Points on a hilly landscape, in no order, each with its height.
A ball rolls from a point to the lowest of its 2 nearest points, and stops where none of them is lower. Distance is the straight distance between rows; heights are no part of it.
Nizu: [123 120 126 117 126  94 112 187 126 196 148  65 152 137  99 132 105 106
 101 118 122 137 137  70]  (h 28.8)
tezo: [150 199  57 106 122 113 131 189 143 101 150  97 155 137  86 138 107 144
 143 102 108 142 117 179]  (h 43.2)
zanev: [106 118 117 161 107 120 123 139 147 205 151 120  84 162 125 161 155  67
 110 152 147 106 121  85]  (h 26.3)
Piru: [ 68 126 117  56  94 126 137 157 116 139 140 108 139 131 171  93 114 126
  95 143 119  60 144 118]  (h 34.4)
vov: [141  94 129 140 155 132 141 113 114 113  87 143 122 137  89 119  94 146
  95 140 101 104 172 147]  (h 50.5)
Rivir: [228 163  65 175 120 154 107 102 154  85 113 128 125 131 152 142 111 162
  57 105  92 143 100 153]  (h 23.5)
mubo: [120 150  56 108  71 140 137 153 104 113 162 105 111 154 167 158  82 169
 160 167 144 153  71 161]  (h 46.5)
Labu: [125 102 184 105 187 149 138 166 128 139  94 125  89 123 126  48 150 129
 164 124 105  95 156  97]  (h 31.1)
Zab: [191 155  61 137 134 155  97 117 115 105 128 157 161 174 109 154 131 145
 136 105 142 148  78 208]  (h 27.1)
Zilu: [133 119 126 139 107 116 109 142  84 126  49 183 159 129 175 154 123 118
 126 137 173  98  94 118]  (h 29.4)
rubo: [157 117  65 166 118 127 122 119 129  94 133 154  68 100  98 131 153 105
 131 139 140 158 113 115]  (h 43.0)
tokuf: [ 98  88 220 131 130 144 138 130  78 171 109 128 120 127 153 111 140 103
 165 175  65 129 166 136]  (h 25.6)
navo: [141  47 145 140 129 114 112 129 137 158  86 130 135 141 145 107 169 111
 106 126 145 130 153  85]  (h 21.7)
kele: [ 97 163 134 127  88 160 121  95 153  61  63 199  69 131 126 183 108 106
 152 119 179 123 117 166]  (h 23.6)
pigik: [167 134 122  87 111  96 113 158 133 125 102  73 111  89 118 152 153 154
 150 115 186 153 116  84]  (h 15.4)
dubuv: [129 136 182 164 105 112 108 125 136 138 106 170 124 162 172 150 125  86
 160 141 170 155 133 114]  (h 21.2)
deg: [172 116 145 111 121 115 112 109  84 146 166 110 114 122 143 137 101 122
 150 175  92 116 157  98]  (h 22.7)
gumir: [ 76 106 128  74 156 124 123 109 110 142 116 139 115  90 125 162 125 112
  97 124  89  89 142  62]  (h 46.1)
sazok: [158 155 131 118 106 156  71  76 150  90 131 142  82 125 174 199  86 151
 120 160 187 126 112 135]  (h 26.0)
lari: [181 171 110 144 109 113 147 184 129 133 124 105 143 151 203  96 133 143
 150 134 166 106  87 143]  (h 5.1)
vogo: [106 108 191 116 134 109 156  36 109 136 129 134 107 149 107 138 156 131
  95 104  88  95 138  93]  (h 33.1)
ged: [150 138 145 148 134 122 107 122 127 140 151 150 131 143 132 105 143  92
 149 113 149 129 163 128]  (h 23.0)
Tebe: [113 136 137 124 123 104 144 131 135 120  92 102  97 115 130 111 159  89
  99 164 125  84 187 156]  (h 29.0)
pom: [149 169 115 174 140 122 128 157 141 123 117 131  96 139 108 161 170 130
 163 106 155 211  98 115]  (h 46.6)
Karuz: [110 110 136  53 155 133 154 165 140  96 137  86  99 106 116  83 109 112
 148 120  52 124 146  70]  (h 45.5)
Muk: [ 83 176 166 139 170 129 159 148 131 126 119 133  87 123 115  54 124 139
 101 100 147  98 150 111]  (h 53.0)
telud: [161 136 140 107 141  80 103  86 100 118 141 112 145 155 173 145 134 142
 148 205 125 129 136 130]  (h 20.3)
fozo: [109 150 114  65 114 113 142 148  94 130 121  77 156 160 126  99  95 175
 123 130 106  63 159 127]  (h 36.6)
vamu: [131  79 145 128 117 108 127  84 131 110  58 156 154 154 146 108 176 106
 116 102 166 126 142 129]  (h 25.2)
bak: [ 90 135 133 106 149 121 151 116 186 142 166 138  83  72 120 120 141 122
 105 146 118 117 121 151]  (h 9.8)
zimut: [187 156  94 144 121 138 137 108 142  77 141 100 134 153 114 110 135 133
 117 121 133 112 168 147]  (h 22.6)
favul: [209 152  86 168 146 129  95 167 124  84 126 112 148 150  82  91  68 154
 115 146 110 142 118 106]  (h 38.4)
fegu: [133 163  99 131 107 202  76  98 149  85 115 115  91 164 184 207 126 159
 131 148 166 142  69 171]  (h 25.1)
Fom: [ 92 108 152 117 122 124 201 135 111 163 150  57 122 132 135 135 123 125
 115 137  73 141 135 115]  (h 12.6)
Sepat: [122 210 101 123 146 123 144 131 116 110 139 137 122 132 123 159 118 165
 133 130 117 135 113 114]  (h 45.3)
puv: [ 59 104 154 137 134 146 202 140  80 141 118 108  97 123  58 113 133 132
 148  90 133 115 132 120]  (h 54.7)
vil: [127 126 178 126 159 140 134  84 133 132 126  95 150 128 167 113 148 127
  83 146 126  65 173 114]  (h 21.4)
gara: [159 157 112 105 112 109 103 134 152  97 114 140 189 151 121 139 112 134
 126  72 111 189 171 126]  (h 25.4)
vub: [161 129  94 131 138 140  86 196 135 118 106  68 117 110  70 133 115 149
 145 160 133 139 152 113]  (h 52.6)
gudu: [162 135  89 137 148 113 128  97  89 127 132 165 156 141  79 115 154 149
 143 102 157 130 114 180]  (h 29.5)
Gik: [ 47 118 178 181 118 148 177  90 108 159 139 184  98 137 151 111 100 114
 152 160  93  82  83  88]  (h 41.9)
Rerep: [159  94  67 139  78 132  92 166 126 115  69 124 153 146 168 190 116 103
 116 141 144 154  99 102]  (h 14.0)
Bapaz: [191 137  98 149  87  86 105 184 181 106 125  74 180 150  98  93 173 148
 140 106 113 169 111 157]  (h 10.7)
tivaz: [118 141 116 140 148 107 150 129 131  84  76 169 111 127  80 162 147 128
 123  93 138 189  84 108]  (h 48.5)
Tevi: [102 123 166 128 167 178 111 145  99 174 180 167 125  81 119  68 151 127
 110 108  95 134 158 119]  (h 29.9)
rimam: [ 87 131 141 169 143 150 153 107 124 142 148 184 116 118 197 123 126 130
 175 150 122 104  91  76]  (h 42.5)
Gibu: [ 49 101 168 118 161 156 165 144 116 147 124 114  85 119 100  66 169 127
  96  93 134 107 134 121]  (h 55.8)
puno: [116 167 150 115  81 114 127 118 112  67 122 123  74 128 144 145 103 112
 132 155 155 172 171 154]  (h 13.1)
tekis: [188 150  77 133 113 178  69 144 122  74 134 155 139 126 109 141  95 143
 136  68 158 184  98 200]  (h 25.5)
favod: [127 107 150 129 140  70 186 145 103 177 117 105 153 135 135 167 126  73
 125 165  97 118 105 138]  (h 10.6)
kan: [129 130 136 126 114 145 125 130 156 126  81 176  67  63 171 151 108 144
 118 152 136 104 134 147]  (h 63.8)
zada: [122 158 183 114 147  91 120  96 129 126 156 141  81 110 161 126 124 132
 139 159 156 154 100 110]  (h 18.3)
pul: [116  84 102 122 146  98 136 117 132 139 151 143 145 135  90 147  93 101
  88 146 151 139 131 137]  (h 12.9)
Maris: [ 96 124 178 180 111 130 126 119 148 213 134 163  76 111 112 142 151  63
 113 119 129  99 127  75]  (h 24.0)
Soguk: [117 111  87 123 142 142 117 166 158  98 146  85 177 155 104  63 153 137
 166 138 161 102 143 156]  (h 20.4)
likal: [111 110 164 161 101 125 155  90 137 144 166 140 123 146 145 126  90 101
  96 139  96 144 169 130]  (h 51.3)
befuf: [172 174 117 104 112 131 101  87 125  74 154 129 135 169 130 158 107 129
 119 115 153 132 158 172]  (h 25.7)
piden: [116 137 158 127 134  60 173 137  82 168 144 115 110 107 108 133 106 113
  94 144 138 148 104 126]  (h 15.3)
tasek: [119 128 111 147 149 166 111  80 171 145 111 204 134 183 134 163 131 140
 154  95 154 105 122 113]  (h 49.4)
Lebek: [143 173 132 144 117 108 121  95 108  75  84 211 118  87 145 169 161 117
 122 129 110 151  96 145]  (h 58.2)
loke: [208 181  80 117 129 153  63 131 150  48 109 150 136 141 131 141 111 154
 131 134  90 165 106 150]  (h 18.7)
bivas: [ 99 122 162 182  64  83 127  93 124 112 114 176 102 149 113 158 123  35
 130 215 163 106  83 107]  (h 31.4)
nura: [127 108 121 105 140 159 108 130 107 109 160  90 181 130 112  76 120 113
 156 125 127  95 188 148]  (h 19.4)
tazes: [160 110  91 111 144 113  72 205 161 111 146  56 127 133  63  83  99 142
 133 184  91 112 144  81]  (h 50.6)
merar: [131 106 121  91 136 106  97 177 137 185 146  41 186 120  88 117 163 131
  96 135  83 112 132 120]  (h 32.9)
tif: [168 103 123 115  85 106 130 169 110 147 153  63 169 117  79 109 102 168
 132  87  58 153 155 145]  (h 24.1)
Rupo: [ 77 166 107 121 106 130 153 108 110  61 153 177  94 136 142 153  69 154
 132 126 168 155  89 140]  (h 45.0)
zodam: [174 117  93 154  95  96 152 132 102 158 126  92 183 136  82 154 145 181
 116 104  91 161 139 170]  (h 28.9)
ves: [137  63 160  93 163 152 114 140 131 159 142  90 120 133 123  43 147 154
 164 116 111  90 131 122]  (h 28.2)
tenek: [102 124 126 149 145 165 150 116 127 139 139 126 155 152 164 159 137 131
 158 114 105 132 169  61]  (h 24.9)
pefu: [140 140 145 165 151 100 151  67 104 107 146 147 126 144 118 137 163  82
 117 158  74 154 134 114]  (h 54.4)
Koz: [ 93  82 164 178 152 150 152 124 132 165 118 109  60 105 118 113 186 130
 139 165 116 122 129 113]  (h 39.2)
zozu: [235 142  59 160 118 178  52 130 129  65 101 121 124 149 157 138 136 171
 110 115  97 156  58 156]  (h 21.0)
vot: [135 137 147 105  96 117 162 146 112 166 163  54 145 128 119 112 101 130
 142 117  80 141 167 163]  (h 18.8)
gedu: [162 121 115  98 161  80  87 181  93 115 138 117 158  95 101  43 127 116
  97 175 144 124 133 121]  (h 29.1)
duni: [120 118 140 142 113 124 150 100 152 113 124 129 103 141 152 151  66 164
  95 148  88 165 174 108]  (h 50.0)
gok: [117 126 109 156 109 136 160 100 159 172 151 169 120 144 135 187 128 129
 150 115  99 128  69 120]  (h 48.7)
zav: [ 94  89 204  86 104 124 136 128  86 148 128 111 120 124 146  61 120 127
 146 123 106 154 163 131]  (h 20.0)
mino: [116  47 188  82 167 179 114 154 123 166 177 107 135 117 109  10 144 115
 125 112 109 117 121 158]  (h 21.9)
kunis: [137 131  69 145 141 166 145 181 149 152 111 119 139 134 138 110 120 155
 167 104 116  83 127 108]  (h 14.7)
batar: [ 72 169 138 133 117  83 159 148 127 125  72 171 124 139 114 153 137  99
 120  82 132 156 127 123]  (h 50.2)
nus: [160  83  96 144  86 101 102 163 142 144 108 128 157 134 173 132 165 106
 121 137 150 156 129  99]  (h 17.9)
gedi: [130 121 107 129 113 147 114 146 119 114 129 167  60  66 153  94 111 131
 118 143 146 101 167 123]  (h 62.8)
kob: [118 124 129 160 126 153 136  76 151 148 141 185 118 159 102 192  96 131
 170  77 165 119  80  81]  (h 49.1)
daneg: [123 131 171 157 126 111 147 139 163 155 118 123  90 102 155 126 164  75
 103 103 161 111 134  51]  (h 19.9)
denof: [106  94 205 123 126 109 199 111 106 164 135  81 136 124 125 152 129  64
 105 147  73 113 144 147]  (h 5.9)
nud: [161 120 114 142  97 105 130  76 140  97 163 149 132  86 162 183 115  95
 114 154 150 124  95 140]  (h 27.2)
zeme: [165  99 150  64 130 112 109 123 141 166 108 114 127  96  91 105 130 151
 147  93 117  86 180 164]  (h 55.9)
Bomiz: [104 124 123 155  87 110 155  79 126  83 151 170 123 114 142 134 114  62
  98 190 132 111 105 120]  (h 29.8)
veti: [198 107  93 142  87 105 118 119 145  86  93 112 117 161 158 185 131  87
 144 152 114 157 115 144]  (h 9.6)
tatu: [130  99 146 103 174 142 118 138 155 139 117  99 168  95 168 112 101 143
  82 165  73 118 176  91]  (h 46.3)
kones: [119  70 179 122 128 117 160 111 151 195 143 129 137 111 135 126 131  84
 102 102 139  80 131 174]  (h 12.4)
nedul: [ 66 129 165 156 182 159 173 134 146 145 136 154 145  93 169 156 125 118
 150 143 123 139 124 117]  (h 42.9)
Fil: [134  86 180  87 176 124 115 169 144 175  99  77 158  88 132  83 130 113
 100 147 105 101 148 102]  (h 44.2)
ped: [168 175  97  88  88 146  83 123 127  67  94 146 122 126 141 212 119 130
 123  81 113 203 112 156]  (h 19.1)
vizi: [ 93  89 161 106 144 117 131 108 113 145 153 116 115 130 100  94 104 112
 120 127 171 108 127 127]  (h 7.7)
gezom: [149  99 116 136 144 130 115 129 145  86 112 111 139 122 127 112  82 155
  86 123  78 146 189  91]  (h 48.3)
rom: [169 148  89 149  72 188  95 106 182  88 126 144  64 172 174 163 147 135
 142  95 149 147  56 188]  (h 23.8)
dofo: [172 171 115 149 148  90 118  84 111  87 115 191 128 142 125 140 141 116
  90 160 100 146 120 144]  (h 56.5)
Ponit: [121 124 164  99 127  88 155 137 119 189 124 109 107 179 106  91 149 170
 142  92  84 115 127 145]  (h 39.0)
zivid: [101 123 158 124 107 124 132  85 146 134 137 138  68  95 114 127 138 169
  97 136 157 136 136 175]  (h 15.5)
vaf: [ 99 148 132 120 102 111 143 155 107 142 110 129 121 154 135 121 103 106
  79 129 135  69 165 150]  (h 32.2)
Kop: [ 93  93 143 126 151 156 143  78  98 126 129 122 143 152  83 152 112 149
 134 129 119 125 184 146]  (h 52.0)
dizal: [ 95 113 143  64 190 106 115 137 117 145 107  94 132 139 120 133 102 119
 117 147 122  96 125  51]  (h 48.0)
sekez: [189 191  96 125 118 187  75 142 117  42  70 142 127 155 170 179 105 110
 116  88 104 161  95 174]  (h 15.6)
Gole: [150 128 170 142 113 132 121 101  82 160 127 147  95 106 137 182 142 134
 164 173  86 145 146 106]  (h 25.0)
seb: [154 148 150 135 127 118 136 130 165 111 103  87 113 125 152 113 168 123
 103  91 161 122 168  87]  (h 13.9)
Vukov: [100 136 186 133 140 132 152 134 155 142  89 179  80  79 132 139 133 102
 167 154 142 105 150 176]  (h 64.4)
dizi: [144 150  92 122 132 108 148 178  70 134  86 121 187  98 130 127 157 166
 114 128 138 105  74 153]  (h 31.6)
gen: [173 159 125 125  85 139 103 137 139  72  90 107  86 136 174 149  96 172
 127 149 156 147 154 171]  (h 7.8)
Dolu: [233 120  97 145 105  77 101 157 163  89 113 106 133 144 134 128 144 127
 131 120 114 164 107 158]  (h 3.4)
rav: [ 52  85 212 150 119 137 145 101 127 172  94 166 126 138 159 110 136  85
 108 160  66 105 138 121]  (h 27.9)
Zul: [121 120  59 124 116 114 168 123 139 161 143 149 110 109 154 180 164 130
 157 145 115  93  52 128]  (h 47.9)
Ros: [164 143 102 177 134 161 108 112 118 105 124 142  72 138 120 181 149 129
 150 133 158 174  74 130]  (h 45.6)
Nuf: [ 82  93 126 110 153 140 137  87 168 133 130 170  59  77  86 133 152  93
 153 152 153  93 125 124]  (h 4.3)
Rep: [137 143 171 113 167 136 113 184 104 184 161  65 161 121  94 116  81  89
 124 151 123 134 161  88]  (h 25.8)
gek: [137 137 106 125 151 157 107 145 122 161 178 147 178  67 120  77 126 167
  88  80  96 113 167 124]  (h 34.0)
bav: [ 93 108 100 119  91 132 141 147  96 160 116 132 132 105 138 139 161 156
 150 115 137 143 117 117]  (h 34.9)
vekez: [ 60 117 156 149  79 127 139  90 155  99  78 220  84 105 112 133 101 134
 149 114 152 130 131 178]  (h 25.3)
gon: [112 135 131 147  87 125 113  93 140 122 101 163 115 150 128 166 147 152
 118 133 160 157 111 173]  (h 19.2)
zev: [ 34 194 132 153  87 139 151 108 131  70 117 187 119 129 158 179  82 120
 118 128 143 149  83 115]  (h 44.1)
Naru: [ 95 138 183  85  91 101 150 108  94 147 111 126 122 126 175 135 129 135
 138  78 137 107 132  72]  (h 21.6)
ler: [ 67 144 135 157 114 143 169 126 144 103 125 164 119  90 168 194  85  89
 163 140 128 137 114 103]  (h 43.4)
limu: [110 150 148 150 123 157 140  92  99  87  82 189 122  72 143 140 164 124
 131 118 117 104 133 102]  (h 59.6)
Gulo: [ 91  75 148 143 115 107 163 107 142 144 167 150 146 125 128 108 178  33
 121 124  91 126 123 140]  (h 37.4)
Bezi: [172 144  93 130 133 186  95  84 186  98 121 163 133 164 162 158 108 165
 126  91 135 107 139 107]  (h 49.7)
nin: [ 82 117 224 143 143 127 174  58 140 128 135 120  87 102  91 122 151  91
  76 113 108  81 136 124]  (h 29.2)
zuz: [ 61  41 231 108 147 172 142  81 138 152 158 122 124 146 149  71 161  80
 112 147 115 108 143 161]  (h 18.0)
tufe: [156 175 127  93 104  83 103 129 108  93 130 103 122 157 141 131 136 132
 150 173 131 182 137 139]  (h 17.8)
sevif: [115 134 118 111 113 122 136 159 126 154 106 135 143 186 104  81 115 166
 156 100 111 141 161 147]  (h 40.4)
lepob: [154 131 116 129 120 130 121 141 109 215 167 115 119 117 128 107 131 149
 121 116 109  93 127 103]  (h 30.0)
nupaf: [147 124 143 137 109  98 145  93 182 127 150 113  86 146 178 101 164 131
 138 140 141 101 110 141]  (h 10.8)
fif: [105  31 205 105 154 137 123 114 108 167 162 123 121 143  97  58 146  89
 126 129 154 101 123 140]  (h 13.2)
Dogal: [126 137  82  98 128 113  83 140 188 136 155 108 132 152 113 125 144 164
 130 160 100 179 125 129]  (h 35.9)
Pulu: [ 72 113 207 145 103 107 165 102 124 178 139 172 129  99 125 136 110  55
 104 146 127  81 117 175]  (h 14.2)
Dofe: [133  98 103 129  89 107 108 158 135 187 163 110  97 158 143 134 125 136
 128 169 134 109 131  91]  (h 28.1)
Big: [129  92 143 157 149 105 167 138 112 150 144 149 177 122 146  67 162  75
 103 112  78 137 128 148]  (h 34.2)
Gaf: [106 122  99 139 140 181 119 147 174 150 140 126 195 146 139 113 159 122
 149  92 118 154 182 109]  (h 26.4)
ruri: [187 137 160 117 139 100 130 106 152 113 149 128  88  83 157 119 139 152
 158 167 132 128 106 161]  (h 14.8)
zigir: [168 154  86 106 111 127 108 135 147  75 123 170 140 103 135 160  77 116
 119  73 129 184 130 150]  (h 22.4)
Vug: [136 132  74 125 135  93 101 137 170 116 154 133  76 129 102 121 150 133
 123 170 145 166  87 109]  (h 39.1)
zug: [134 137  75 134 117 154  79 152 129 106 116 139 163 159 158 138  88 201
 119 104 130 174 118 121]  (h 32.7)
genu: [150 146 140 158 136 118 118 160  85 161 138  90 174 111 128 156  94  97
 124 168 148 146 179 126]  (h 22.5)
vimoz: [129 137 157 133 174 140  96 133 133 170 181 149 138 113 117  35 127 128
 124 111 157 106 158 133]  (h 25.9)
zavog: [116 143  64 127 106 134 167 145 116 153 170 121 160 136 186 161 120 156
 145 147 120 134  51 133]  (h 47.1)
Miz: [165 124  43 143 143 159 130 161 127  96 133 127 177 145  98  83 121 179
 177  95 108 105 107 139]  (h 12.5)
Ran: [133 140  91 126 120 131 126 172 117 121 128  98 162 115 150 152  90 119
 108 126 177 126 154 122]  (h 19.6)
Guku: [153 152 124  95 121 145  93 133 119  94 113 131 118 101 136 194 142 129
 164 107 202 172 100 111]  (h 12.3)
Bepek: [108 157 158 113 128 129 121  74 118 128 119 147 151 158 184 174 152 138
 147  94 113 125 143  48]  (h 23.7)
Fozu: [117 140  97  75 105 122  97 159 101 127 155  91 175 152  98 129  52 175
 133 117 131 113 171 127]  (h 38.1)
gatur: [135 143  93 131 156 146 155 174 163 163 147  97 165 111 137 119 113 108
 119 110 128  78 156 125]  (h 16.8)
vap: [122  96 142 144 118 115 148 111  85 123  68 179 180 129 153 132 167  77
 147 109 140  87 128 132]  (h 27.5)
das: [163 131 116 122 158  93 152 140 143 141 139 152 174 142 102 130  97 128
 129  74 111 165 136 147]  (h 27.3)
Vuvul: [104 131 131 138 150 140 196 105 104 113 111 139 106 118 104 152 127 127
 185  87 136  99 115 115]  (h 53.5)
lor: [126 115 154  96 122 108 120 152  93  86 128 104 131 120 110  62 119 129
 151 128 143 169 160 130]  (h 9.5)
vem: [193 138 100 130  97 109  83 133 161  88 158  71 177 167 101 101 175 152
 115 129 111 113 153 131]  (h 17.4)
dofet: [138 148 141 153 130  95 122 115 133 107 117 132  89 130 169 138 126 118
 108 205 180 135 100 133]  (h 21.1)
luva: [181 137  49 139 110 185  81 174 139  86 125 103 164 132 126 100 103 192
 156  96 152 124  64 164]  (h 10.0)
Fedam: [132 122  87 132 119 142 132 146 105 141 120 126 180 133 136 165 166 172
 136  98 168 125  84 142]  (h 33.4)
bul: [150 162  85 136 127 186 124 123 182 107 119 122 143 158 152 147 151 187
 156  82 150 136 110 162]  (h 50.1)
Vodis: [ 53 175 179 135 148 105 178 150 117 144 104 170  92 127  93 104 131  94
 117  88 156 128 132 120]  (h 51.2)
Figo: [ 97 117 126  49 146 122 165 145 190 141 153  64 123  97 132 110 141 131
 130 119  77 114 128 120]  (h 42.7)
nutu: [115 133 122 127 130 142 109  99 101  89 101 150  94  82 149 105 171 160
  96 146 149 108 149 113]  (h 61.2)
Ter: [137 126 102 117 112 123  96 152 103 162 180 114 144 106 120  67 111 201
  99 109 117 113 117 123]  (h 33.0)
gafor: [ 85 164  90  89 136 127 135 148 139 132 175  91 146 141  88 115  88 161
  97 122 136 127 164 172]  (h 39.8)
vari: [132 149 192 111 173  87 108 150 122 180 110 108 128 107 162  97 134 133
  81 155 115 118 145  98]  (h 41.4)
nor: [161 144 147 157 123 137 124 110 150 116 115  71 166 155 177 109 126 160
  95 100 148  72 181 108]  (h 18.6)
sotoz: [143 123 109  99 149  78 140 162  81 129 125  76 216 109 124  98 133 163
 126 141 111  90 101 137]  (h 29.3)
mevu: [129  89 131  91 166  92 116 152 139 151 148 128 205 112 121 105 108 146
 124 103 124 167 124 120]  (h 29.6)
Vef: [146 155 155  87  92 102 121 122 106 130 119  76 122 100 171 156 121 171
 154  95 132 146 135  89]  (h 18.9)
bina: [ 70 100 157 147 145 131 188  67 128 118 124 122 122 124  92 173 122 148
 134 122 128 126 114 134]  (h 52.8)
tapo: [150 111 132 137 127  98 111  86  89 117 106 152 133  85 136 168 134 127
 100 190 163 146  91 132]  (h 24.2)
Pok: [140 175  70 156 159 163 116 140 122 121 113 138 102 166  85 163 121 173
 154 135 116 160  78 136]  (h 46.4)
bukov: [100 173  76  98 110 136 163 154 135  76 141 130  98 175 153 137  49 158
 144 134 147 139  72 149]  (h 45.8)
miv: [197 145  63 187 145 158  99 180 128  78 127 125 169 160  94 106  87 123
 121 100 169 163 103 127]  (h 36.8)
bago: [164 147 144 133 121  87 134 145 170 160 146  69 136 164 188  86 170 142
 147 142 146 121 103 138]  (h 7.5)
luzet: [139 114 128 156 177 147 130 102  78 129 162 161 169 162  90  85 102 141
 140  78 156 129 138 100]  (h 33.9)
nuku: [135 142  65 121  99 157  82 166 175 116 154  89 145 166 113 127  94 227
 141 137  95 161 136 109]  (h 34.1)
Laza: [ 44 172 166 163  75 145 154  80 150 123 119 206 114 150 100 174 108 118
 156 106 148 127 121 173]  (h 26.2)
luvez: [ 98 118  86 125  94 132 166 165 128 132 128  96 140  86 131 165 173 116
 155 123  97 165 122 155]  (h 37.3)
gugut: [151 137 112 132 155 110  98 178  93 116 106 149 134  84 119  71 112 124
 137 151 164 169 127 115]  (h 20.2)
gazu: [141 161 138 150  87 109 129 119  89 135 118 168  52  99 129 172 128 143
 177 162 121 135 116 151]  (h 26.9)
pesef: [101 110 128 138 162 155 106 101 132 145 117 132  61 121  88 126 201 169
 153 137 142 126 165 119]  (h 36.7)
pobe: [120 139 135 161 113 142 105 120 158 109  95 181 122 200 164 173  97 133
 160 146 168 167 103 135]  (h 20.5)
ger: [161 116 123  89 125 125  93 153 108 120 114  80 120  94  55 106 106 167
 154 139 117 117 182 149]  (h 54.3)
Baked: [155 150  93 121 118 174  74 101 121  86 113 129 117 161 133 182  64 151
 117 122 204 128 140 144]  (h 26.8)
Nev: [117  72 109 132 153 134 141 157 142 135 120 112 171 147 103 108 160  92
 186 136 143 140 153 160]  (h 17.3)
Zut: [149  57 142 128 156 141 130 130 131 189 123 122 159 113 108 137 150  80
 144 148 137  97 160 160]  (h 14.9)
Zudod: [136 145  99 141  78 171 132  91 159  69 114 166  70 143 142 152 144 110
 160 105 159 108 109 173]  (h 21.8)
gul: [177 164  78 134 110 136 130 178 140  97 138  92 165 109 155  89 110 171
 149 122 189 101  65 197]  (h 7.6)
Fafe: [130 123 123  90 149 133 124 112 142  97 126 147 103  81 108 163 141 120
 165 140 181 120 121 134]  (h 9.7)
rakos: [ 73 112 151 186 153 146 171  95 138 150 126 149  92 145 101 147 150 102
 140 177 101  77 119 101]  (h 41.0)
degi: [164 178 103 145 110 153 117 136 151  69  55 152  99 141 164 166 120 131
 114 133 125 129 130 155]  (h 11.9)
movon: [ 62  95 143 126 142 145 140  93  80 167 143 137 131  97 101 140 162  93
 121 135  86  99 113  65]  (h 43.5)
leroz: [114 130 116 132 146 144 100 126 158 148 186 114 145 117 121 121 188 120
 132  95 111 186 162  94]  (h 29.7)
Mepod: [111  95 109 142 162 140 109 131 121 145 120 134 188 127 148 124 106 176
  82 124 128 155 122 109]  (h 31.2)
moli: [113 162  64 114 153 134 157 167 137  93 165 102 172 126  84 125 117 135
 116 120 162 134 125 199]  (h 41.6)
puz: [ 68 107 109  75 112 114 159 167 148 140 165 109 144  94 133 118 149 103
 133 121  90 161 139 128]  (h 40.1)
Mari: [157 126  78 156 158 150 107 154 121 126 178 119 170 144  72 122 116 131
 144  74 174 153 123  99]  (h 35.4)
zurug: [100 115 142 115 184 153  84 114 140 164 156 135 101  99  90 120 193 119
 134 123 147 140 137  92]  (h 33.8)
pidit: [128 159 157 206 131 127 140  69 132 127 200 143 111 133 142 137 133  85
 106 139 114 122 147 111]  (h 52.5)
Gimap: [165 112 126 127 151  94  87 140 122 143 123 114 121 102 135  73 128 130
  55 151 140 121 144  78]  (h 37.0)
guzu: [ 96 107 195  81 141 100 150  85 120 182 147  99 114 154 116 105 172 117
 108  87 108 107 103 116]  (h 36.4)
keti: [125  84 153  85 167 132 158 134  82 127 148  73 200 117 100  70 116 131
 121 120 105  71 135 140]  (h 24.7)
ner: [119 114 150 113 144  81 127 134 111 177 135 158 126  86  77 142  90  83
  80 138 102 134 132 134]  (h 18.1)
loga: [ 67  85 168 127 166 141 146  66 104 150 172 147 133 110 105 126 200  75
 120 120 104 144 100 119]  (h 40.5)
rulot: [ 90  83 197 154 164 119 163 132 115 206 121 149 152 135 152  76 143  99
  96 138  86 126 107 141]  (h 30.4)
desub: [168 221  86 111 103 133 135 147 122  80 132 110 124 164 115 161  95 168
 158  86 114 157 107 137]  (h 44.3)
vupud: [106 130 136 158  91 106 113 101  85  98  81 199 130 137 159 178 113  64
 131 170 172 102  76  98]  (h 30.3)
Laf: [ 84 130 195 131 149 131 157  82 129 105  86 100 114 122 125 146 148 104
  86 151 142  94 169 119]  (h 24.6)
Dufas: [128 128 105  94 150 127 111 194 158 126 146  85 115 135  99  99 107  85
 140 174  59 126 175  85]  (h 48.4)
Fefam: [156 101 134 157 170 135 124 110  91 173 144 117 159 155  57  96 133 139
 123 101 148 136 157 163]  (h 31.8)

For each start below, name the point where the ball stops.
merar => lari
Koz => Nuf
Bezi => Nuf
Sepat => seb
ger => nura

Call two points neighbours if one is among the 2 nearest of the other. Go from one point of each pair to the other, from neighbour to neighbour, staying as low as possible. Name the highest point that can't be avoided.
lor and vizi => rav
Dolu and lari => bivas
vizi and gen => zodam
denof and vizi => ner
Zudod and Dolu => Baked
kones and nura => Soguk
Nuf and seb => gek
